Each row is a point on a tangle of strands that fork and nearly touch. The rows are in no order.
In the rows, 128 means zero.
Points whose rows are less than 55.9 apart are linked; no others are. Some points are linked to none.
Q_603: [124 130 117 134 134 100 127 123 117 152 122 123]
Q_533: [110 129  75 120 167 159 101 174 128 137 145 108]
Q_778: [ 93 137 112 129 156 158 102 155 124 132 136 115]
Q_383: [133  82 155 129 175  89 139 107 170 169 123 145]
Q_582: [130  89 135 136 130 168 139 105 119  82  83 153]
Q_306: [117  83  92 119 152 175 121 130 136 103  95 149]
Q_797: [120  87 143 119 185 108 126 117 160 159 115 147]
Q_66: [104 196 164 150 100 170  76 134 134  61 157 118]
Q_508: [170 158 103 112  93 101 134 161  85 190 162  84]
Q_541: [147 133  86 126  98 100 149 150  90 160 126 108]
Q_19: [141 154  89 133  79 101 156 163  80 144 153 109]
Q_830: [131 154 175 153 112 168 114  87 145  58 104 157]
Q_550: [140  73 143 129 125  79 181 100 156 150 115 156]
Q_122: [156 155 120 115 106  92 129 139 104 192 140 100]
Q_494: [117 157 102 139 153 132 103 177  93 137 169  88]
Q_2: [137 164  93 137  66 104 155 160  79 119 163 116]
Q_35: [162 103  93 108 120  88 154 127 118 178 104 128]
Q_364: [103 202 146 149  94 136  78 145 126  75 178 107]
Q_361: [115 171 168 143  98 157  95 102 146  66 129 140]
Q_241: [111 102 155 132 155 180 130 103 142  87  92 156]
Q_27: [ 93 100 155 118 170 175 130 111 160 108 103 153]
Q_10: [126 140 135 130 109  86 140 107 129 145 124 136]
Q_496: [128 115  66 128 152 139 106 166 112 133 135 112]
Q_943: [103  84 126 113 183 137 129 117 167 136 106 155]
Q_224: [133 174 103 139  63 112 145 155  82  95 174 109]
Q_811: [126 121  98 129 153 120 107 144 118 155 123 116]
Q_995: [135  55 135 131 139 100 169  97 151 121  99 157]
Q_815: [149  84 157 123 161  82 147 105 167 187 130 135]
Q_443: [131 102 139 125 123  85 163 101 142 145 117 149]
Q_21: [ 87 154 163 130 157 229 128 115 154  85 100 125]
Q_425: [105 158 184 142 146 211 118  99 154  72 105 153]
Q_144: [ 97 169 161 149 118 168  90 117 134  81 143 131]
Q_648: [ 96 190 144 152 120 152  87 149 110  85 187 102]
Q_896: [132 134 167 115  69  96 153 100 173  90 128 169]
Q_642: [136  71 135 132 128 145 153 100 127  87  81 157]
Q_567: [163 149  92 123 112 102 127 169  83 172 159  78]
Q_156: [180  92 111  91 136  80 146 123 133 203 109 120]
Q_273: [167  88 151 105 146  75 155 109 159 202 130 129]
Q_557: [143 151  91 132 142 113 110 178  87 147 168  78]
Q_468: [ 91 155 128 142 147 156  97 148 112 119 150 109]
Q_597: [132  51 123 128 139 125 155 104 142 102  85 160]
Q_417: [169 103 132  99 140  81 140 115 138 204 121 118]
Q_853: [106  81  97 105 172 157 121 121 161 123  99 154]
Q_852: [163 135 140  97 116  81 138 118 121 205 135 117]
Q_15: [122 150 179 149 132 195 119  97 143  66 105 158]
Q_271: [ 94 171 136 148 125 164  95 145 103  92 166 107]
Q_91: [151 122  92 121 105  88 154 136  99 167 113 123]
Q_509: [126 186 139 132  41 127 114 140 131  66 142 126]

A fork is a point with three links, a tip a point with one. Leave the first point through the second and follow the links. Name the first fork or tip that comes.
Q_443 / Q_550 => Q_27
Q_156 / Q_35 => Q_224
Q_2 / Q_19 => Q_417
Q_383 / Q_797 => Q_306
Q_122 / Q_508 => Q_494

Name the points in between on the shortest way along the links from the first point to the second, in order.
Q_853 / Q_383 => Q_943 > Q_797
Q_797 / Q_273 => Q_383 > Q_815
Q_361 / Q_425 => Q_830 > Q_15
Q_15 / Q_648 => Q_830 > Q_361 > Q_144 > Q_66 > Q_364
Q_224 / Q_91 => Q_2 > Q_19 > Q_541
Q_603 / Q_648 => Q_811 > Q_496 > Q_533 > Q_778 > Q_468 > Q_271
